Each row is a point on a tangle of strands that fork and nearly touch. The rows are in no order.
Two points are linked if the straight distance between their rows is under 36.6. Some points are linked to none.
J_548: [ 30  -7  10  13   1 -12  40 -17  -7  -1 -22  -5   8 -32  33]
J_920: [  3   0   0  -1  10 -21  21  10   4  17 -28   8  22 -27  39]
J_149: [-27 -12 -32 -23  16   5  18  -7 -13   3  19 -19  21  -8   4]
J_170: [  1  25  26  23  -2 -12 -11   3   9   4 -21  17 -10   2  15]
J_397: [  0  11  16  16   7 -23  20 -15   7  14 -23   1   6 -41  49]
J_467: [-34  -8 -28  -6 -27  11 -28 -23   8  -2  64 -18  -1  22 -21]
J_966: [-20 -27 -14 -28   5   6  -3  14   4  12  16  -5  20  19  -8]
J_780: [  1  15  25  25   3 -19  19 -29   8   9 -19  -2  -2 -46  50]
J_599: [-18 -10 -22  -2 -26  20 -21 -25   3  -9  52 -19  -7  23 -33]
J_560: [ 36 -42  15 -18   2   1   9  24   1  -2  -9  -2   3  12 -14]
J_665: [ -9  34  15  18   1 -11 -15   4   6   4 -17  18 -11   2  11]
J_366: [ 15  -7  -6   0   1  14  15  -8 -13 -11   1  -7  -3   7 -14]
J_400: [  2   0   5  -5   3   4 -14  19   4   1  -8  10  -1  20 -13]
J_502: [-29 -24 -14 -26   0   7 -15  10   8  13  31  -3  18  29 -12]
J_823: [  1 -35  -3 -27   5   8   2  17   3   6  11  -4  15  21 -13]
J_240: [ 20  -6  26   5  -1 -11  -5  21  10   6 -24  16   0   7  10]
J_309: [ 27 -10  24   2  -2   4 -14  19   1 -10 -10   8 -15  25 -22]
J_629: [-43  29 -35 -10  11   7 -16  -7  -9  -1  20  -6  -3 -18  -7]
J_118: [-33  31 -26  -7  14   2  -8  -1  -7   2   5   0   0 -17   0]
J_765: [ 17 -25  -3 -11   1  16  13  -1  -7  -9   6  -9   3  16 -19]
J_271: [ 36 -20  32   0  -1  -3 -11  25   5  -6 -16   8 -13  20 -15]
J_901: [ 22  11   9  19  -1   1  21 -19 -10 -14 -13  -3 -10  -9   7]
J_968: [ -1  -2  -6 -10  11 -13  19  18   1  15 -23   7  23 -15  26]
J_213: [ 44 -35  26  -9   0  -5   1  28   4  -5 -18   6  -5  10 -11]
J_461: [  0  -9  -8 -13  11  -6  15  18  -1  12 -17   5  21  -6  13]
J_243: [ 11   5  33  15  -2 -18  -8  12  13   9 -27  19  -1   0  21]
J_754: [ -8  23 -14   8  -3  14  -8  -9  -8 -11   6  -2 -13   3 -19]
J_645: [ 36 -12  34  23  -8 -12  19  -9   3  -4 -24   3  -2 -10  22]
J_915: [-47   9 -32 -12  -6  10 -25 -12   2   4  41 -12   3   8 -18]
J_424: [ 10 -38  -7 -18  -4  19  13  -9  -5  -7  23 -17   5  22 -22]
J_44: [ 23   4   2  11   0   8  19 -14 -13 -15  -9  -5  -7   0  -7]
J_634: [-25  47 -23  13  -2   8 -21 -14  -9 -15   9   2 -24 -21 -16]
J_970: [ 50 -36  36  -1  -4 -16   5  26   8   2 -25   7  -1  -2   4]
J_798: [ -4  41   6  30 -14   3 -26  -6  -2 -14  -5  12 -27   8 -22]
J_841: [ 13  -2  13   1   4  -3  -2  18   4   3 -19  11   1  10   2]
J_54: [-48  -1 -33 -10 -17   6 -29 -18   6   2  59 -17   3  13 -15]
J_386: [ 45 -23  29   9  -4 -11  16   7   1  -2 -24   5   2  -5  10]
J_359: [  9 -37  -6 -14 -11  21   3 -15  -4 -10  36 -20  -2  29 -30]
J_950: [ 10  22   8  19   4  -7  18 -21  -7  -8 -14  -1 -11 -23  22]
J_340: [ -8 -26 -14 -10 -20  19 -10 -21   1  -7  49 -19  -2  30 -29]
J_223: [-48  22 -36  -8  -1  10 -26  -7  -2   1  32  -9  -4  -6 -17]
J_971: [ -2  10  -3   2  -2  11 -12   5  -1  -5   1   5  -8  20 -20]
J_94: [-20  40   1  11   6  -8 -18   8   6   5 -12  17 -10  -4   7]
J_534: [ -1  30  19  27   4 -13  12 -27   0  -2 -14   1 -14 -37  36]
J_274: [ 18 -35   3 -20   3   8   9  15   0   0  -1  -4   9  16 -15]
J_417: [-25  30 -10  -3  15  -8  -8  14   2  12 -13  14   5  -8  15]
J_646: [ -7 -12 -16 -17  10   3  15   8  -5   7  -3  -3  18   2   3]
J_329: [-12  38 -19  15  -5  10 -13 -16 -11 -17   8  -1 -22 -11 -21]
J_736: [-22  26 -17  -5  14  -2   1   3  -5   4  -5   4   2 -14  10]
J_758: [  9  -1  13  10   2 -24  23  -1   7  19 -27   7  18 -34  46]

A fork is a point with three links. Follow the links from the first point to the second and name the forks in between, in order.
J_645, J_560 -> J_213
J_366, J_359 -> J_765
J_44, J_823 -> J_765, J_274
J_560, J_599 -> J_274, J_765
J_823, J_271 -> J_274, J_213
J_970, J_901 -> J_213, J_274, J_765

A fork is a point with three links, a tip a point with one. Leave the first point through the second and follow the links. Name the first fork or tip that comes.
J_397, J_780 -> J_765
J_758, J_920 -> J_646
J_645, J_386 -> J_213
J_971, J_754 -> J_634
J_274, J_823 -> J_502
J_502, J_966 -> J_274

Name the points in between on the shortest way along the links from the first point to the second, in order.
J_915, J_665 -> J_223, J_629, J_118, J_736, J_417, J_94
J_54, J_340 -> J_467, J_599
J_950, J_968 -> J_534, J_780, J_397, J_758, J_920
J_271, J_386 -> J_213, J_970
